Each row is a point on a landscape with many peaks, with its height.
From any point a climber steps to the highest of the 2 points nearest to it. It stops when none of these is higher. Distance is the straight distance between rows; heights are no part of it.
k_857 height 371: [130 158 113 103 173  69  96 131 105  87 119  64 165 150 133 129 104 101
  92 140 126  80  86 141 174 121 110  69]
k_953 height 400: [162 157 115  84 163  95 121 107 122  86 149  90 179 178 132 121  89 122
 127 159 112 110 106 128 177 134  82 104]
k_614 height 388: [119 133 160  97 133 134 119  98 145  80 152 166 127 172  81 105 100 202
 190 131 121 126 178 119 110 114 121 187]
k_184 height 669: [189 150 125  93 109 161 134  86 139  84 148 108 144 142 133  92  96 170
 174 159 110 164 135 104 137 173  82 180]
k_12 height 303: [142 118  98 112 116 106 131 104 193 118 172 167 148  78 158 134 113  68
 102 152 126 126 132 117 100 180 127  54]
k_442 height 502: [126 150 129 104 125 126 120  65 157 116 139 181 121  85 122 128 134 149
 168 168  97 112 146 111  90 123 160 143]
k_914 height 577: [141 110 113 118 136 114 126 107  82 121  98  76 127  80 147 119 124 114
  95 145 162  85 118 164 119 163 154  90]
k_886 height 428: [120 136 124  88 151  87 114 160 119 148 150 165 171 154  99 189 130  81
  87 123  99  90  88 116 121  80 103 101]
k_404 height 224: [142 116 142 123 127 162 180 147 100 126 147 124  81 110  94 119  96  88
 136 104 121 124 189 154 112 201 126 110]
k_523 height 455: [ 95 144  96 200 117 115 120 153 139 124  88  90  97  62 148 125 136  97
  96 117 147 120  98 134 127 132 174  77]
k_629 height 528: [127 142 120 133 162 115 137 122 103 114 109 161 118 163 114 158 144 141
 149 141  79 118 113 131 120  76 133 179]
k_5 height 341: [131 108 112 129 159  87 118 160  99 105 126  88 160 181 136 141 122 109
  80 110 153  91  88 154 148 101 117  94]
k_521 height 236: [124 131 142 128 136 116 112 117 184 121 146 103 101 122 116 118 131  92
 123 129 109 128 133 119 154 113 137  75]
k_543 height 536: [ 90 140 133 163 115 134  83 122 129  92  97  84 100 100 126 101 127 170
 131 114 163 105 129 124 116 123 176 129]
k_306 height 317: [117 135 123 134 135 118 144 175  95 148 122 115 167 168  54 144 113 159
  96  83 152 114  99 116 164  97 104 156]
k_992 height 39: [138 121 130 117 120 143 123 126 148 198 135 130 164 156 127 149 173 173
 108 112 115 173  74  96 145  63 109 146]
k_174 height 514: [112  61 160 153 116 149 157 148 141 152 148 196 102 190  98 104 128 156
 162  71 162 154 178 115  96 118 133 177]
k_318 height 229: [ 81 128 116 121 137 121  93 172  98 101 111 188 178 163 168 173 129 159
 111 111 153 107 115 139  66  95 127 141]
k_714 height 189: [ 91 146 152 154 138 108 105 151 128 133 136 147 109 181  58 138 124 150
 138 101  69 128 116  91 147  59 120 176]
k_588 height 522: [117 131 137 168 101 105 178 134 161 144 118 139 106 158  49  74 113 157
 155  84 128 162 147 116 116  97 103 180]
k_971 height 37: [128 118 103 136 121 127 170 125 123 178 115 208 154 122 118 166 150 139
 130 121 126 140 101 115  77 101 131 169]
k_351 height 68: [174 120 111 119 115 125 127  99 147 177 116 113 178 154 188 127 169 138
 115 147 128 179  59 105 162  83  98 139]
k_913 height 344: [133  51 155 125  97 127 123 116 129 157 149  90 113  95 113 111 149 103
  95 114 197  90 132 141 139 151 170  87]
k_620 height 351: [ 95 167 144 108 131 121  71 180  96 153 148 136 165 127  73 184 117 112
  95 118  95  89  91  83 154  92 114 100]
k_405 height 566: [154 130 138 142  71 188 152 117 133 159 113  75  85  87 155  91 149 137
 154 144 158 171 163 144 143 158 137 151]
k_747 height 87: [164 138  96 138 118 132 125 110 131 126 105  84 173 120 174 107 131 140
 122 147 160 160  83 116 157 129 108 124]
k_765 height 274: [107  97 142 121 121 134 102 148  96 137 135 139 156 121  99 136 124 151
 110  99 202  87 130 113 116 133 156 112]
k_99 height 471: [148 171 127 101 161 158 142 134  86 102 116 128 132 180 131 150 121 152
 164 156  88 135 142 142 134  99  95 168]
k_935 height 301: [139 151 149 123 156 152 122 124 137  87 114  81 100 165 187  89 121 130
 174 137  89 174 181 157 149 147  98 135]
k_69 height 201: [102 134 131 152  95 148 122 166  70 191 100 135 115  45 128 161 157  95
  90 124 174  97 101 136 121 140 171  97]
k_395 height 124: [132 176 125 123  97 164 109 121 139 146 123  80 117  56 138 124 139 132
 126 165 148 133 138 131 163 147 142 101]
k_219 height 132: [ 79 166 156 163  63 171  96 164 133 204 146 123  77  41 104 132 151 125
 110 130 147 123 144 106 182 134 180 105]
k_595 height 134: [108 128 164 120 143 189 102 200 128 150 160 169 123 149 136 179 148 109
 125 115 136 141 153 119 130  99 134  93]
k_997 height 271: [104 104  92 123 145  67 116 142 115  89  98 165 187 177 182 150 124 139
  93 124 158 100  93 158  74 107 110 140]
k_380 height 231: [115 158 147 139 126 117 112 141 103 162 123 101 110 136  49 142 130 122
 122 112  88 110 102  92 170  80 121 150]
k_582 height 373: [167  87 107 135 123 122 172  95 121 156 123 125 107  98 146 134 147  65
 120 141 131 117 117 141 103 154 158 108]
k_664 height 339: [135 103 115 116 102 118 158  91 164 152 159 173 107  68 135 140 138  73
 117 146 132  97 144 129  80 168 177  81]
k_602 height 611: [135 131 109 151 125 133 150 115  95 117  89  89 112  96 119 110 119 139
 126 128 163 112 122 142 117 137 151 134]
k_397 height 343: [156 138 135  83 153  94 119 104 129 122 142  63 140 111 108 128 117  77
 102 154 119  91 111 138 189 145 113  65]
k_206 height 586: [ 97 147 116 116 148  97 115  98 120  90 114 218 136 112 132 158 130 161
 160 156 103  96 133 129  58 106 153 172]
k_988 height 531: [108 116 154 123 156 132  93 115  57 145  95 130  80 121 132 160 162 121
 126 148 109  69 149 134  91 117 191 149]
k_533 height 164: [107 163 125 155  71 175 112 160 125 202 118 128 118  40 136 157 169 123
 105 138 156 142 109 114 144 121 164 110]
k_371 height 429: [176 145 105 103 154 116 147 105 114 104 134 127 171 179 151 137 117 130
 144 160  98 144  99 128 151 121  82 150]
k_985 height 275: [117 117 118 158 139 101 156 157 103 183 118 139 135 136  42 159 128 113
  89  86 123 111  89 109 150  91 126 144]
k_492 height 430: [151  61 165 127  94 162 155 120 172 160 187 195 108 165  99 109 133 146
 144  93 135 164 164  92 102 123 125 146]
k_500 height 496: [136 105 113  91 141  94 131 147 134 148 152 177 195 187 149 174 142 110
  99 121 117 123  87 137 112  88  90 120]
k_60 height 79: [150  99 100 120 150 104 150 110 124 101 127 198 154 158 179 150 136 126
 148 156 105 131 115 146  78 120 119 161]
k_884 height 616: [141 108  96 164 121  81 128  42 176 100 102 118 138 121 170  66 135 156
 147 146 157 145  89 110 129 127 154 149]
k_930 height 729: [173 139 121 109 143 115 122  46 136  74 127 101 138 150 184  71 108 153
 172 178 109 157 128 112 153 175 110 165]
k_763 height 146: [123 141 127 108 103 177  99 142 146 140 150  56 107  57 161 103 136 128
 106 161 162 146 180 170 205 179 127  94]
k_921 height 571: [132 141 113 161 123 133 148 137 119 146  98  41  84  59 155 104 138  82
  97 139 147 137 125 178 187 169 140  73]
k_731 height 365: [165 109 124 144  93 160 172 119 174 138 167 164 115 123 106 111 118 124
 139 119 117 174 133 103 110 142 115 132]
k_774 height 97: [123 148 170  86 144 175 117 155 119 134 163 140 117 131  91 159 116 110
 141 132 121 117 175 122 146 132 121  99]
k_129 height 561: [144 102 112 169 133 104 146  63 191  89 130 153 106 123 193  76 128 132
 176 149 119 181 119 120 120 144 145 136]
k_125 height 474: [ 92 162 143 147 133 105  67  82 139  78  87  53  80 104 132  85 123 159
 146 137  99 103 142 123 138 128 166 139]
k_463 height 562: [119 108  92  95  99  86 142 149 102 179 102 138 204 109 116 167 125 110
  68  98 172 111  66 128 102 124  96 120]
k_753 height 104: [ 72 162 155 173  94 151  84 167 152 147 134  97  63  79  94 124 134 108
 122 114 113 132 152 107 160 122 160 103]
k_894 height 136: [101 136 108 145 159 120 131 157 156  64 140 224 166 163 168 159 112 168
 158 123 107 156 115 141  88  86 111 142]
k_40 height 602: [112 135 123 137 175 126 128 122  63 103  81 152  96 140 127 148 129 147
 134 143 109  88 142 150  78 113 162 169]
k_57 height 105: [136 185 107 122 114 120  99 116 143 136 109  79 160  70 137 127 127 123
 105 159 140 131  83 110 166 125 121  88]
k_131 height 276: [174 119 127 119 147 157 162 118 118  90 131 118 100 167 167 105 114 114
 164 138  80 166 159 142 120 175  93 162]
k_787 height 268: [147 141 111 135 133 120 132 112 198 122 153 149 138 113 157 124 119  87
 118 152 111 165 113 110 142 129 114  67]
k_186 height 424: [108 174 151 102 158 112  76 106 134  65 119  80 113 153 113 105 107 159
 159 139  91 105 148 128 152 108 126 132]
k_713 height 197: [128 101 155 116 113 158 146 165 105 129 154 107 118 113  86 117 101 110
 120 105 176 115 164 145 141 177 123  90]
k_475 height 512: [157 111 140 121 152 119 128  63 191  79 164 147  99 144 181  89 117 115
 176 152  73 167 162 126 133 170 120 124]
k_776 height 613: [127  95 149 164 120 130 195 154 130 179 130 191  92 176  51 105 119 125
 151  74 134 155 164 116 111 110 104 179]
k_979 height 537: [174 129 142 112  74 201 129 112 138 155 147 108 139 106 141 113 139 159
 148 151 152 171 141 107 140 152 114 154]
k_896 height 607: [194 118 127 104  85 184 151 105 110 127 151 137 133 129 115 115 115 161
 157 143 126 154 136  98 113 176 101 201]
k_643 height 4: [122 110 129 127 125 136 147 136 121 216 128 163 162 157  74 149 147 192
 110  90 142 151 103  90 137  94 122 180]
k_361 height 3: [105 157 100 131 122 125 140 143 113 210 102 188 174 116  87 173 140 175
 108 110 114 147  75  88 109  90 114 176]
k_201 height 634: [163 147 124 139  97 149 167 100 124 161  98  40  72  67 155  87 140  97
 136 153 125 155 144 163 180 174 127 122]
k_457 height 178: [ 64 143 119 147 154  98  78 170 127  65 133 205 161 175 148 167 124 179
 135 111 104 110 104 129  85  73 135 154]
k_32 height 412: [134 128  83 170 111  83 152  90 161 140 101  96 116  64 147 100 137  88
 102 132 154 117  84 127 128 141 168  84]
k_107 height 357: [153 121 112 108 142 109 163 160  93 121 143 121 194 210  77 155 104 159
  98 117 140 111 111 141 157 117  77 167]
k_141 height 395: [183 144  80 120 143 109 169 144 115  91 150 141 207 202 123 143  89 151
 114 147 105 144  91 128 155 148  51 175]
k_970 height 180: [ 99 135 142 109 129 170  87 175 105 128 128 178 153 133 167 177 152 139
 133 131 151 122 142 126  84 105 145 120]
k_276 height 442: [130 116 128 106 113 142 128  79 149 102 152 186 149 118 105 116 109 187
 168 142 145 118 151 105  85 140 146 166]
k_257 height 322: [173 119 146 122 106 153 187 146 133 145 156 124 101 150  72 105 109 105
 150 113 108 166 153 121 132 145  78 151]
k_471 height 238: [ 97  81 137 155 120 127 125 175  73 160 115 131 123  91 102 140 133 100
  80  87 206  78 107 138 118 140 166  82]
k_792 height 336: [101 134 173 134 155 151 113 160 148 114 120  82  62 153 174 102 150 104
 156 115  90 160 215 177 137 133 122 106]
k_519 height 149: [ 67 145 158 175 130 116  92 177 126 108 122 107  75 157  74 116 113 122
 146  85  94 128 139 106 136  91 131 140]
k_893 height 591: [126  96 104 107 129  98 161 169 115 204 134 178 193 155 110 187 143 106
  70  88 135 136  76 121 109  99  91 121]
k_343 height 61: [134 103 125 122 144 142 158 114 121 140 130 207 112 130 146 164 157 104
 153 141 106 126 140 130  71 113 154 145]
k_172 height 169: [126 117 151 108 111 186 107 174 143 121 170  87 124 102 136 126 122 121
 111 134 172 141 175 154 170 169 116  77]
k_557 height 342: [181  86 101 135 110 148 167 119 131 117 151 141 117 118 151 123 123  97
 127 128 129 140 124 124  95 192 131 137]
k_447 height 103: [103 106 110 120 131  93 125 136 160 109 128 240 172 145 193 171 137 134
 141 121 115 149 100 139  62  88 108 140]
k_159 height 676: [115 147 125 122 186 108 113  81 107  77  94 162  96 124 165 139 134 146
 167 161  66 102 146 152  86 114 164 158]
k_100 height 252: [161 131 152  88 143 166 151 113 124 101 153 110  97 125 134 115 104 109
 156 128  70 130 207 151 119 208 107 130]
k_515 height 378: [ 84 156 168 125 170 127  83 136 150  76 122  92  78 162 146 114 127 124
 155 119  69 125 181 150 136 111 133 111]
k_22 height 473: [129 149 146 112 183 106 121  66 177  87 142  95 105 134 177  81 110  93
 150 148  66 156 182 137 172 171 120  93]
k_827 height 70: [ 99 169 198  95 145 153 101 161  91 141 134 119  81 150  74 128 119 118
 170 119  91 107 201 124 146 124 120 133]
k_9 height 310: [115  78 167 106 113 157  77 140 118 137 145 104 128 119 140 136 158 138
 111 125 198  97 154 132 131 134 165 100]
k_229 height 513: [119 143 100 184 128 134 164 158 121 105  95  67  93  76 135 100 100 102
 104 102 165 139 123 165 145 166 141  71]
k_92 height 645: [137 119  95 108 118  86 118 121 100 125  94 106 183 107 155 133 122 117
  89 137 176  98  80 138 109 133 116 105]
k_51 height 119: [ 68 162 174 162 110 129  94 185 129 128 110  67  61 116  95  86 134 122
 151  96 123 141 179 138 137 127 131 121]
k_585 height 675: [153 130 109 122 132 106 110  41 134  83  94  76 140 114 182  70 118 165
 152 168 153 123 123 123 132 161 144 142]
k_156 height 379: [129  86 121 173  94 108 144 107 157 156 114  73 100  85 115  91 150 108
  99 104 182 120  94 133 142 125 171  99]
k_366 height 304: [121  84  90 150 153  59 139 152 127 107 120 137 194 216 142 144 134 144
  72 105 152  94  85 162 121 102 115 141]

For each start below, name the point where the climber stops.
k_753 => k_201
k_643 => k_602
k_100 => k_602
k_913 => k_201
k_51 => k_371

Call two points neighbours if one is among the 2 nearest of the other. Go from one point of each pair to the other, from neighbour to neighbour, staying as high as possible. Name the lowest point that can't be avoided.
k_776, k_582 => k_557
k_602, k_92 => k_914
k_582, k_371 => k_521
k_930, k_602 => k_935
k_930, k_201 => k_979
k_602, k_893 => k_463
